Points on a hilly landscape, in no order, each with its height.
From any point a ball rolls to the lowest of the 2 points nearest to it. It stops when none of these is lower. Distance is the straight distance between rows; heights are no part of it.
(1922): [184 139 146 126 100 180 128  85 141 141 147 155 145  72 130 155  98 101
 111 140 127]  (h 211)
(314): [101 115  68 183 125 101  95 208 120 139 156  95  96 166 146  94 170 138
 145 135 139]  (h 393)
(2214): [ 97 154 119  89 136 136 101 157 125  82  91 122 138 126 113 133 106 136
 143 119 151]  (h 623)
(28): [131 142 143  80 164 121 130  65 128 106 147 117 127 142 155 179 141 183
 155 153 109]  (h 265)
(1735): [126  65 130 156 123 114 147 138 136 194  91 132  95 165 130 107 163  74
 129 159 118]  (h 302)
(951): [123 120  97 174 121  57 146 217 122 162 129  99 128 135 116 111 128 110
  98 106 156]  (h 192)
(878): [148 161  98 105  71 169  97 185 145 119  99 132 143 110  72 126  67 110
 129 125 156]  (h 269)
(215): [132 150  90 106  71 157  67 193 148 155  69 151  89 144  73 112 102  78
 157 147 152]  (h 534)
(127): [170 168 142 142  92 164  84 106 128 118 146 165 157  66 136 151  97  90
 109 121 151]  (h 249)
(1746): [139 118 184 135 149 110 149  85 127 145 108 160 137 105 144 159 116  90
 127 125 120]  (h 164)
(1019): [100 117 169 100 178  88 143  70 111 147 108 134 135 121 152 173 157 122
 115 114 117]  (h 575)
(931): [125 120 140  65 176 165 153  49 153 111 106 126 147 126 153 179 141 158
 127 144 130]  (h 203)
(1477): [151 141 193 156 148  99 147  62 131 114 189 173 122 167 165 123 132 180
 160 132  85]  (h 197)
(758): [136  85 148 148 175 183 124  77 165 125 124 154 133 125 176 162 123  98
 142 155 159]  (h 436)
(1569): [133 142 177 126 143 151 157  68 135 123 150 157 131 125 139  88 126 150
 123 114  83]  (h 262)
(524): [ 95 147 136  95 120 128 117 156 126 120  56 136 138 123  95 127  87  95
 126 111 151]  (h 632)
(1032): [154 164 181 153 106  94 141 106 101 132 157 158 147  81 127 110 105 101
  93  85 111]  (h 327)
(991): [126 173  80 139 104 106  68 183 120 124 138 116 121 123 124 146 137 131
 143 124 156]  (h 437)
(1697): [132 190 138 161  81  97  67 142  95 144 141 151 120  84 133 106 129  89
 111  98 121]  (h 705)
(1791): [134 172 119 138 123 194  55 110 137  74 143 150 164  79 166 126 135 123
 107 112 162]  (h 407)
(2425): [186 106 139 115 121 112 111  83 138 150 149 151  89 133 134 239 113 109
 171 183 139]  (h 681)
(1300): [110 140 135  82 137  79 147 115 103 143  96 102 120 130 114 154 148 139
 127 131 100]  (h 340)
(290): [108 193 130 107 137 144  64  95 108  53 145 125 147  94 164 122 144 172
 118 102 140]  (h 402)
(126): [146  71  98 115 108 113 202 180 148 163 120  87 116 175  79 103 113 147
 125 160 108]  (h 398)
(1267): [ 74 127 121 121 156  58 132 160 100 120 101  84 120 159 132 127 155 156
 145 116 123]  (h 557)
(1347): [ 95  85 116 161 191  93 144 141 134 134 105 117 139 136 165 159 158 112
 132 123 172]  (h 674)
(2359): [146 144  81 160 117 143 112 190 136  86 158 106 177 104 108 110 100 152
  93  89 168]  (h 232)
(1960): [ 87 162 141  79 118  95  96 116  94 134  90 116 105 136 121 136 153 133
 147 132  90]  (h 391)
(2282): [144 129 141 110 145 135 159  94 132 124 155 121 144 110 139 150 122 161
 118 135 109]  (h 464)
(2358): [152 176  75 140  74 132  56 153 125 146 174 112 114  98 132 137 161 126
 131 131 137]  (h 433)
(1925): [144 100 110  93 148  79 157 142 131 136 110  93 127 132 115 218 118 143
 138 165 147]  (h 573)
(279): [131 148 142 151 128  50 155 148  97 137 140 110 130 122 129 131 125 143
 126 105 110]  (h 639)
(232): [106 120 140 141 165 104 132  84 123 153 155 119 115 152 177 121 193 160
 127 128  90]  (h 493)
(454): [115 165 137 127 140  51 117 131  87 112 141 102 128 127 146 157 144 166
 144 114 117]  (h 629)
(19): [102 137 123  87 125  77 170 131 102 153 108  88 137 118 103 120 158 148
  93  93  97]  (h 286)
(668): [101 122 169  97 142 193 130  84 142 116  81 169 133 125 125 103 108 105
 140 129 110]  (h 190)
(616): [120  90 141 121 134 211 157  87 157 159 103 150 117 149 126  77 138 103
 134 142  98]  (h 55)
(2405): [103 150 171 114 116 111  92 106 101 157  87 158 105 123 133 127 139  74
 146 122 108]  (h 410)
(173): [125  85 115 100 179 183 159  90 162 112 124 116 140 140 156 173 134 165
 139 164 147]  (h 141)
(1567): [104  60 121 162 199 141 188 152 155  97 126 114 130 175 138 119 123 164
 159 137 149]  (h 363)
(2336): [115 158 126 184 154  81  97 138 108  88 174 117 146 102 184 123 156 140
 108  90 155]  (h 453)
(687): [155 123 115 135  96  73  82 143 105 142 159 138  74 163 123 192 141 134
 190 166 114]  (h 631)
(1100): [140 113 121 157 143 214 103  96 165 114 139 154 139 112 166 134 119 101
 140 154 156]  (h 423)
(1168): [ 92  86 126 122 184 156 212 106 156 107 105 122 139 160 113  87 140 170
 121 115 124]  (h 386)
(98): [177  84  81 122 102 135  93 136 149 153 143 139  73 159 116 212 130  97
 184 198 158]  (h 635)
(1968): [108 125 148 125 141 206 138 115 146  90 108 146 140 133 121  71  82 129
 137 122 128]  (h 188)
(2261): [103 131 208 165 177  94 133  54 113 129 138 182 124 125 177 123 151 114
 129 103 108]  (h 609)
(2154): [ 44 108 118 136 179  99 155 133 105 138 116 108 122 145 141  65 205 145
  96  75 121]  (h 350)
(1301): [ 99 109 144 116 188 116 215 103 134 104 104 119 151 130 124 124 135 169
 118  96 121]  (h 404)
(730): [159 157  74 150  87 154  78 142 121 123 212 113 108 117 147 127 153 161
 121 143 125]  (h 409)
(1479): [ 98 122 104 112 136 143 172 145 127 111 131  86 125 168  93  66 121 191
 129 115  92]  (h 432)
(1251): [171 189 128 112  50 138  96 113 106 154 156 125 108 101 107 105 116 121
 115 124  80]  (h 730)
(1931): [139  89 143  98 162 154 182  99 153 121 112 128 141 139 121 165 100 154
 148 157 120]  (h 65)
(1197): [122 211 138 143  99  61  55 142  81 113 146 141 120  95 128 116 131 120
 138 103 125]  (h 696)
(295): [166 164 179 112 129  74 144  94 114  87 144 152 147  97 134 193  81 150
 142 140 134]  (h 272)
(632): [121 210 114 153 102 102  34 151 105  91 150 141 133  99 146 120 136 118
 127  94 156]  (h 684)
(1928): [103 122  55 122 104 127 123 191 137 160 111  72 124 137 104  88 170 134
  85 135 139]  (h 240)
(476): [108  82 122 110 116 139 143 133 141 190  72 124 107 141 109  90 159  74
 107 157 114]  (h 257)
(2320): [132 109 163 108 157 102 175  69 133 170 118 130 120 133 143 153 161 135
 112 132  88]  (h 551)
(203): [139  77 110 182 150 133 141 154 136 121 168 131 117 168 157 129 124 145
 158 150 141]  (h 431)
(1721): [139 134 134 138 149 100 138  99 117 135 172 110 126 124 171 153 160 160
 114 122 113]  (h 478)
(1435): [170 107 101 131  81 147 101 145 149 176 118 139  99 119 113 162 122  66
 135 172 152]  (h 325)
(77): [122 180 189 101 116 115 146  86 100  93 122 146 146  97  98  92  85 141
 110  83  98]  (h 457)
(1398): [ 68 133 198 101 153  97 125  73  88 153  93 151 104 151 129 105 171 124
 141 100  66]  (h 462)
(55): [ 82 150 156 117 143 140 138 122 115 104 108 143 150 112 113  73 116 128
 106  75 130]  (h 136)
(1599): [149 158 101 131 122 177  90 125 127  78 152 118 187  75 140 135 143 140
  75  94 156]  (h 415)
(2220): [124 158 133 104 121  64 175 132  96 128 132  88 160 100 104 125 128 161
  78  66 104]  (h 242)
(1357): [122 157 107 138 112  40 117 202 100 119 126 105 118 137 108 155 106 137
 144 111 135]  (h 308)
(2330): [179 193 126 119  72 140  94 108 110 106 200 132 129  94 128 141 113 163
 122 136 100]  (h 263)
(88): [108 144  91 146 136 177 110 158 121  77 142 106 184 108 115  69 138 147
  66  59 156]  (h 474)
(2370): [141 154 175 125 133 114 116  85 111  95 172 156 115 165 147 122 109 186
 178 148  83]  (h 173)
(2246): [107 146 133 120 160 146 154 120 128  48 125 125 195  86 104 106 111 162
  75  57 155]  (h 465)
(2114): [115 134 122 166 107  28 133 198  96 167 115 105 115 149 105 100 121 105
 117 106 122]  (h 214)
(247): [137 113 152 139 167 157 148  85 154 119 135 145 144 114 164 139 130 130
 123 131 132]  (h 450)
(1755): [138 109 135 165 135  95 166 145 123 137 157 114 128 138 144 113 127 149
 132 123 115]  (h 647)
(341): [ 65 155 127 135 173  65  95 167  95  91  97 107 123 155 146 127 144 150
 155 100 151]  (h 585)
(1672): [ 99 172 134 123 142 128 110 117 113  67 148 123 160 114 141  96 133 165
 115  86 138]  (h 416)
(1079): [129 164 127 104 165 160 100  74 132  58 162 120 161 101 169 151 148 187
 106 117 142]  (h 394)
(2079): [155 147 109 153 116 181  82 108 134  93 200 133 127 110 172 115 143 162
 126 142 131]  (h 403)
(363): [120 114 112 101 116 178 171 114 138 136 142  99 118 166  97  50 134 173
 130 137  72]  (h 440)
(2160): [108  85 144 172 169 208 140  83 157 136 137 157 121 150 171  65 157 116
 137 134 108]  (h 399)
(897): [178 128 104 124 103 111 122 131 131 136 173 119 121 106 128 187 112 133
 136 157 136]  (h 509)
(2212): [ 73 108 101 117 173 145 129 166 135  83  88 104 135 165 140 120 128 164
 159 136 162]  (h 597)
(1112): [136 106 103 107  81  73 169 175 115 164 117  83  98 176  76 103 129 140
 127 156  88]  (h 364)
(406): [156 166 116  98  80 162  99 155 137  94 133 133 135 118  85 144  70 131
 151 143 136]  (h 300)
(325): [125 156 199 152 130 120 122  83 113 124 141 170 111 135 137  73 116 128
 150 118  85]  (h 297)
(596): [132 122 111 145 133 117 119 164 126  92 158 128 125 153 139 145 108 158
 165 149 141]  (h 414)
(48): [114  82  88 116 126 140 186 170 142 139 122  81 118 178  86  62 135 166
 120 139 108]  (h 419)
(2226): [ 90 146 168 112 124 155 118 135 124  90  78 150 125 151  92  73  63 115
 149 107 120]  (h 482)
(1767): [126  92 116  92 133 183 122 110 155 141  94 119 111 149 128 155 131 119
 157 183 132]  (h 191)
(1549): [114 153 183 128 146  93 143 101 103  95 138 144 116 161 130 101 116 179
 160 117  86]  (h 142)
(867): [143 123  72 151  99  99 100 175 133 166 143 100 114 117 138 149 165  95
 113 144 152]  (h 406)
(473): [ 92 143 145 125 129 196 109 120 133  97 110 156 153 108 125  62 107 114
 110  85 133]  (h 169)
(1858): [181  91  92 165  93 105 140 161 121 142 223 145 100 158 146 147 126 164
 149 167  99]  (h 344)
(718): [ 83 123 132 143 164 118 156 151 117  73 118 107 138 162 117  74 118 184
 141  96 133]  (h 501)
(2231): [118 130 108 112  99  61 164 168 104 161 109  77 118 148  84  94 142 145
 103 115  98]  (h 329)
(2250): [130 140 133 104 129 208 149  72 155 122 165 134 128 140 130  80 142 184
 129 143  77]  (h 455)
(1474): [124  95 143 112 135 197 161 131 165 133  67 157 156 105 107 125  81  69
 117 130 163]  (h 633)
(529): [105 117 106 135  96 122 124 182 128 168  91 114 112 152  90  75 125  93
 120 127 125]  (h 256)
(364): [163 136 161 119 125  56 157 138 111 106 133 141 136 126 116 210  75 136
 156 140 132]  (h 213)
(2244): [ 79  98 124 108 175 153 182 107 141 124 104 126 163 104 128 114 157 127
  82  88 141]  (h 174)
(607): [141 168 127 100 123 139  96 126 125  60 129 125 161  93 125 166  89 155
 132 126 159]  (h 365)
(1839): [148 112  98 102  91 205 157 127 153 151 118 105 141 117  89  80 126 123
  91 132 110]  (h 487)
(977): [175  94 133 121  95 154 165 120 159 192  97 144 129 102  99 148 102  56
 108 158 133]  (h 219)
(1994): [148 110  95  91 126 100 122 138 128 121 137 107 100 151 123 217 129 151
 170 180 145]  (h 598)
(379): [ 86 125  80 134 114 136 105 163 121 166 126  89 105 148 129  61 181 130
 110 127 109]  (h 264)
(1799): [155 117  63 124  88 140  99 181 154 165 124 108 113 123 111 148 145 100
 121 173 159]  (h 371)
(1362): [184 136  91 150  94 167 125 162 145 123 151 110 180  89 113 134 117 107
  68 104 161]  (h 268)
(1224): [ 78  89 117 157 187 110 153 123 131 148 124 108 123 161 163  87 198 152
 117 105 118]  (h 385)
(2081): [139 190 172 115 122  87 135 109 101  70 150 133 149 112 114 111  88 172
 126  97 115]  (h 443)
(154): [197 137 134 112  98 126 110  69 138 160 159 152 112  94 133 222 110 102
 128 169 125]  (h 709)
(1888): [131 126 151  97 127 178 169  89 140 116 154 133 120 168 103  63 112 197
 149 141  62]  (h 448)
(503): [138 102  67 134 135 165 113 186 160  87 149 112 149 139 134 163 110 149
 147 154 189]  (h 577)
(1607): [162 125 111 132 116 152  84 102 136 138 152 147  92 139 147 179 131 115
 169 181 134]  (h 316)
(2008): [135 128 128 104  81 179 134 147 135 162  89 143 154  88  80  89 100  62
  72  96 135]  (h 626)
(1148): [159 144 169  89 153  99 150  63 125  94 159 137 143 124 142 199 105 181
 144 153 110]  (h 294)
(1781): [180  86 137 170 112  99 213 154 134 137 202 138 130 142 114 118  83 154
 123 131  99]  (h 305)
(963): [156 173 174 119 112  86 160 100 103 118 140 142 172  57 110 130 105 118
  67  63 115]  (h 303)
(586): [108 150 191 158 107  87  96 126  94 153  86 170 104 137 124 104 106  62
 157 106 110]  (h 375)
(852): [161  79  77 133 103 120 143 171 149 166 141 103 109 150 119 144 140 117
 135 179 136]  (h 405)
(2096): [110 110 184 162 176 110 133  87 123 130 116 153 119 145 159 131 139 125
 156 130 113]  (h 622)
(128): [ 92  95 161 108 149 176 155  89 136 146  60 152 112 157 112  85 133  99
 145 132 102]  (h 134)
(860): [159 116 195 133 146 101 150 100 125 125 111 166 126 129 127 181  80 110
 168 144 120]  (h 247)
(1403): [ 96 104 179 159 166 123 137 101 114 140  97 171 126 129 154 103 137  80
 128 101 123]  (h 634)
(2399): [134  63 112 148 151 169 140 128 155 128 143 128 101 177 154 148 138 141
 167 182 137]  (h 441)
(1727): [124 149 134 203 137  95  96 162 114 103 169 144 142 119 162  96 121 124
 125  93 158]  (h 418)
(498): [124 140  92 128 117  96 109 147 113 146 147  88 117 123 147 146 169 142
 113 132 128]  (h 444)
(2419): [115 138 157 136 128 150 169  91 126 123 156 141 151  99 115  59 145 143
  72  64  95]  (h 251)
(2002): [119 134 162 127 127 179 137  66 126 153 146 161 148  91 131  70 161 106
  77  90  92]  (h 266)
(2184): [108  97 142 156 149 182 102  81 142 164 125 160 102 146 176  90 166  89
 137 144 114]  (h 382)
(1514): [ 78 133 137 117 151 139 135 161 124  81  87 126 126 165 101  75  86 156
 156 109 136]  (h 492)
(1690): [180 122 123 201  98  96 132 169 119 120 205 157 124 118 134 140  80 116
 136 130 139]  (h 354)
(1795): [141 124 129 168 115 134 133 148 124 125 150 133 122 140 129  84 101 120
 137 121 124]  (h 655)
(2186): [159 192 128 152  63 114  68 122  98 144 179 140  96  97 132 120 134 111
 137 123 103]  (h 716)
(1412): [ 78 132 110 107 172 105 116 166 128  98  77 113 163 116 131 169 126 126
 116 107 186]  (h 628)
(2129): [ 86 157 129 119 168  68 108 141  99  83 120 102 141 114 147 163 136 154
 135 108 153]  (h 613)
(449): [ 80 135 178 101 121  91 105  98  85 184  85 143  98 136 129 107 176  80
 115 102  80]  (h 452)
(1636): [125 183 109 173 107 132  50 184 127 108 140 154 128 113 134 107 106 104
 134  99 169]  (h 673)
(954): [ 87  85 105 129 184 110 127 169 144 121  69 106 142 136 148 179 133 107
 140 135 195]  (h 651)
(138): [ 68 127 120 132 133  96 121 141  95 155 117  97 109 141 127  56 185 126
 103  95  99]  (h 304)
(1614): [115 109  76 141 142 143 106 159 140 129 128  97 140 114 152 147 164 118
 108 129 172]  (h 439)
(1373): [128 168 147 167 118 123  71 146 123 113 117 175 131 101 143 126 101  70
 150 113 161]  (h 664)
(468): [ 93 151 187 128 173  60 126  76  94 128 126 154 133 116 169 147 169 129
 120  92 109]  (h 595)
(1269): [128 150 148  77 162 178 131  45 144  91 138 130 142 124 144 146 132 178
 144 142 112]  (h 241)
(1509): [139 130 150 103 114  97 113  90 111 164 119 126  94 150 127 179 145 127
 160 159  97]  (h 771)
(1076): [179  96 155 119 132 101 202 127 136 125 135 141 152 118 109 178  63 132
 133 141 129]  (h 183)
(1062): [171 119  87 156  83  84 103 161 114 178 176 114  93 136 128 154 152 115
 140 159 127]  (h 449)
(90): [100 165 137 152 127  62 115 193 105  97 118 121 126 153  99 114  79 139
 150  96 148]  (h 342)
(1988): [131 146 110 140 142 192 134 117 134  58 151 117 192 100 119  88 127 170
  82  78 140]  (h 470)
(1649): [153 118  89 104  79 161 150 176 154 156 104  97 138 128  72  95 103 114
  95 142 132]  (h 499)
(1751): [149  98  85 181 118 115 119 150 123 151 205 114  98 153 164 139 165 152
 140 164 116]  (h 358)
(2241): [112 118 112 134 129 184 116 137 147 127 112 128 132 124 137  98 131 110
 127 140 143]  (h 233)
(909): [121 143 119 135 100  51 113 174  96 164 113 104  97 148 112 137 144 115
 142 125 114]  (h 260)
(1605): [182 158 101 142  63 151 106 151 134 133 168 122 144  87 110 139 110 117
 100 125 136]  (h 310)
(1710): [109 109  90 189 145 110  98 150 119 142 178 110 100 166 177 111 184 149
 141 146 129]  (h 373)
(1686): [132 148  80 142 119 159  89 139 136 108 155  99 150  97 146 131 163 138
  97 112 148]  (h 424)
(711): [115 171 181  95 112 156 120 100 117  98  98 165 134 115  98  90  73 111
 136 108 112]  (h 471)
(2056): [150  61  87 139 146 148 132 143 161 156 125 115  99 164 146 182 143 109
 154 190 166]  (h 463)
(676): [136 103 112 110 107 209 146 147 166 142  75 132 166 109  87  98  91  74
  84 116 156]  (h 630)
(1639): [143  57  75 164 149 112 126 176 147 133 151 117 107 174 152 188 137 126
 162 179 182]  (h 488)
(39): [131 130 116 137 116 157  91 114 130 144 125 140 108 126 145 134 140 101
 146 147 130]  (h 267)
(2015): [109 142 140 109 169 138 145 138 135  48  97 127 187 103 116 132  86 160
 114  88 174]  (h 454)
(1867): [123 123  85 138 105  98 146 202 137 161 108  80 136 132  89  88 133 120
  76 109 146]  (h 218)
(845): [157  95  83 114  87 154 146 200 165 150  92 115 123 145  78 123  92  93
 123 163 161]  (h 512)
(1272): [177 117 162 133 105 147 162  98 145 172 119 152 146  78 124 162  93  76
 104 134 129]  (h 156)
(510): [133 136 174 162 165 128 163  51 143 136 183 159 134 150 166  96 163 168
 128 120  74]  (h 228)
(469): [165 103  72 113  93 104  92 161 129 126 157 133  75 164 113 205 131 141
 198 181 143]  (h 615)
(1335): [177 143 100 145  86 101  93 138 115 135 195 135  89 127 139 170 132 139
 160 154 120]  (h 483)
(2111): [135 151 138  93 102 208 132  91 140 114 133 139 134 119 109  83 105 149
 120 127  91]  (h 461)
(600): [155  88 160 130 140 135 171  78 149 178 113 150 135 112 138 160 119  79
 115 149 120]  (h 51)
(2217): [123 108 143 105 111  86 149 106 111 207  95 124 107 127 116 131 168  79
 100 129  95]  (h 657)
(1717): [104 105 114 107 151 187 143 124 147 122  95 119 157 110 123 111 143 121
  97 114 153]  (h 210)
(474): [126 157 112 120 135 198  68  78 139  75 167 129 144 104 176 126 152 162
 115 133 144]  (h 400)
(1395): [157 186 130  79  98 171  78 115 134  71 126 148 135 101 112 167  79 138
 159 150 144]  (h 335)
(1120): [160  98  71 112 114 138 144 176 144 108 164 108 130 141 119 185 101 154
 146 166 160]  (h 566)
(2407): [149  68 106 124 124 116 148 132 149 178 108 108 104 154 128 168 155  96
 133 180 135]  (h 451)
(1604): [ 90 114 130 152 153 217 135 105 145 117 131 149 126 140 143  31 140 135
 120 110 113]  (h 413)
(1322): [ 81  77 113  94 179 148 136  97 141 150  76 112 117 159 154 142 186 127
 135 162 137]  (h 460)
(423): [ 96  77 108 138 179 185 181 149 161  89 105 114 143 160 120  84 119 161
 137 123 149]  (h 374)
(252): [116 146  91 152 151 133 125 144 120  84 160  82 179 106 133 101 159 179
  83  71 147]  (h 481)
(870): [136 141 228 159 126  64 133  90  97 149 111 173 103 147 124 123 114 107
 162 120  76]  (h 379)
(103): [136  99 145 102 156 126 152  59 146 176 137 124 114 163 157 174 162 150
 138 167  85]  (h 526)
(42): [119  68 169 159 193 110 195 125 138 100 106 143 128 178 134 135 104 157
 170 133 130]  (h 343)
(1630): [136  92 178 132 158 105 162 127 133  98 110 144 130 166 120 166  80 143
 180 148 128]  (h 306)
(1491): [131  89 144 116 129 199 121  99 157 153  91 150  98 156 131 114 129  87
 158 179 120]  (h 129)
(1561): [140 149 102 129  62 106  74 187 129 169  94 146  76 148  74 121 121  81
 168 150 134]  (h 547)
(452): [196  97 133 144  99 106 199 154 136 137 186 138 138 125 106 169  65 141
 130 147 118]  (h 261)
(2072): [145 149 124 162 128 192  73 123 145  93 151 158 139 101 156 127 106 105
 141 134 164]  (h 417)
(226): [ 64 136 168  85 149 100 101 103  86 141  66 132  94 159 126 116 159 121
 161 120  89]  (h 435)
(1531): [150 142 130 139  69 102  65 143 120 188  92 158  75 120 104 141 135  46
 166 149 126]  (h 567)
(222): [170 193 133 107  86 125 130 116 104  86 182 113 155  94 106 118  97 179
  96 104 105]  (h 235)
(1744): [114  97 114  90 111 144 149 159 144 157  66 112 116 147  92 102 125  99
 122 147 130]  (h 216)
(2036): [128 169 150  84 154 136 129  89 130  43 139 122 165 101 137 151 107 183
 123 120 141]  (h 384)
(95): [172 129 129 111  88 174 115 131 150 158  98 152 125  92 104 160  96  66
 129 162 147]  (h 273)
(1748): [155 157 145 137 104  58 168 140 104 141 153 108 163  68 107 137 113 130
  71  73 115]  (h 276)
(2178): [ 93  76 113 101 196 170 159  74 165 144 117 111 131 142 162 141 194 146
 106 139 138]  (h 434)
(1645): [ 92 136 103 159 168 110  97 146 115  82 153 102 139 132 180 123 171 169
 125 115 155]  (h 477)
(1632): [108 146 117  56  94 125 121 125 113 173  82 106 130  97  95 135 150  90
  89 119 112]  (h 610)
(788): [ 91  68 108 135 181 153 178 102 149 157 118 113 130 146 159  97 197 141
  98 124 124]  (h 411)
(759): [106  99 158 123 144 122 149 100 118 179  89 146 122 128 130 119 152  80
 111 119 112]  (h 643)
(2436): [ 73 100 121 107 159  80 130 136 105 156  92  91 109 165 144 126 195 141
 125 127 114]  (h 529)
(670): [149 126 149 145 127  46 164 174 113 128 116 120 139 122 112 181  78 118
 134 124 146]  (h 158)
(989): [107  74 135 165 142 143 110 113 137 186 104 138  90 163 164 106 192  78
 138 159 119]  (h 349)
(1245): [158 170 138 106 119  90 166 113 109 100 165 104 172  83 106 125 126 184
  74  83 102]  (h 206)
(508): [126  81 103 190 173  85 148 158 131 144 157 105 130 134 178 162 158 125
 120 137 167]  (h 688)
(614): [111 115 139 103 183 123 177 114 136  71 107 114 163 124 131 153 115 167
 119 113 159]  (h 429)
(2108): [146 144 139  98  92 172 149 118 136 141 114 130 140 112  82  84  92 113
 100 116 101]  (h 473)
(1225): [143 155 123  89  87 122  92  96 109 174 136 115  85 130 127 139 156 127
 139 159  86]  (h 755)
(1139): [ 62 138 109  85 171 132 109 146 123  82  74 101 146 130 136 134 141 157
 140 110 160]  (h 611)
(538): [118 116 140 120 149 132 116  64 127 158 138 117  99 178 167 139 186 162
 157 157  80]  (h 507)
(748): [146 117 146 141 105 170 150  67 143 201 155 152 132  89 140  87 166  81
  63 106  92]  (h 217)
(206): [126  92 121 102 141 155 174 141 146 128  94 104 127 153 104 121 119 144
 144 151 123]  (h 155)
(2256): [111 136 143 113 140 136 101 132 130 127  77 150 135 107 133 147 117  76
 136 123 159]  (h 640)
(94): [114 136 131 131 138  88 125 173 112  94 111 120 122 163 114 143  91 145
 176 129 147]  (h 381)
(830): [116 143  45 155 112 126  71 208 133 129 142 100 113 148 132 111 160 144
 141 133 166]  (h 412)
(2030): [165 106 104 112 130 124 149 139 151 131 138 108 138 117 124 210 101 126
 133 160 165]  (h 541)
(850): [ 84  93 106 113 154 118 119 145 128 140  75  99 104 171 141 138 168 126
 156 155 139]  (h 495)
(1953): [141 117  80  95  80 149  99 205 155 144  83 135 102 157  70 134  92 100
 168 178 159]  (h 524)
(1948): [104 126 111 160 150 111 154 165 122  93 154 100 147 131 132  91 132 180
 110  93 130]  (h 490)
(690): [142 141 100 137  93 130 112 190 138 135 117 133 132 114  98 126  91 103
 132 134 156]  (h 239)
(53): [146 116 111  86 129 161 106  75 145 154 117 124  93 146 140 190 149 122
 151 190 123]  (h 270)
(2307): [179  81 125 128 116 133 121 132 145 145 123 156  97 150 114 211  96  98
 184 192 147]  (h 656)
(1572): [110 189 150 141 128 106 104 136  98  47 158 132 150 126 128  84  89 186
 132  95 137]  (h 430)
(386): [169 150 148 209 112  81 126 165 114 105 191 147 144 104 146 118  90 123
 117  94 151]  (h 383)
(349): [ 98 124 136 107 150 167 186  91 134 109 125 136 160  98  99  88 148 136
  68  68 120]  (h 215)
(1404): [127 139 122 121  78 125  88 141 126 191  84 150  86 114 108 110 145  43
 118 137 121]  (h 581)
(1878): [169 163 127 105  93 121  85  74 124 166 149 135  94 102 139 190 145 109
 138 158 106]  (h 735)
(52): [ 99 102  75 133 159 164 102 177 160 100 102 107 134 153 147 144 133 136
 155 157 187]  (h 586)
(318): [162  99 151 145 132 161 165  72 156 192 143 156 139  99 157 127 148  83
  89 129 114]  (h 157)
(2275): [158 184 118 137  89 151  74 118 120 107 167 129 141  81 137 129 124 122
 108 120 131]  (h 278)
(1750): [126 159 112 137 108 139 124 171 130 107 124 114 159 105 100 109  99 127
 102  99 152]  (h 202)
(1964): [160 157 216 158 120  64 141  86 103 145 144 174 128 106 133 128 103  93
 127 109  93]  (h 353)
(2082): [135 123 110  78  85 153 135 147 139 165  71 118 149  85  86 133 127  71
  68 126 141]  (h 621)
(1921): [ 86 155 166 115 150 103 150 100 106  99 123 133 132 135 115  73 126 159
 120  83  98]  (h 75)
(1927): [105 174 192 151 103 108  95 121  87 127 115 171 104 134 124  64 103  98
 140  98  91]  (h 339)
(964): [165 120 137 129 109  94 191 166 131 133 119 116 154 111  85 154  64 121
 115 112 137]  (h 81)
(96): [102 154 125  80  89 131  81 116 110 177  82 139 109  99 120 125 157  61
 100 113 121]  (h 594)
(2269): [183  79 120 195 108 106 163 162 129 123 223 152 120 149 145 130  94 153
 143 141 116]  (h 328)
(2435): [133 143 131 144 128 133  73 150 144 121  84 176 122 110 138 169 101  64
 172 143 181]  (h 652)

Call two points neighbours if one is among the 2 nearest of the other. Go from one point of each pair to the other, from neighbour to neighbour, staying as low as possible. Name the highest point that can't be avoided.
(951), (964) -> (1148)
(2244), (1931) -> (1604)
(1744), (951) -> (529)
(2244), (600) -> (2002)
(616), (2244) -> (1607)
(616), (1921) -> (668)
(1750), (1245) -> (1605)
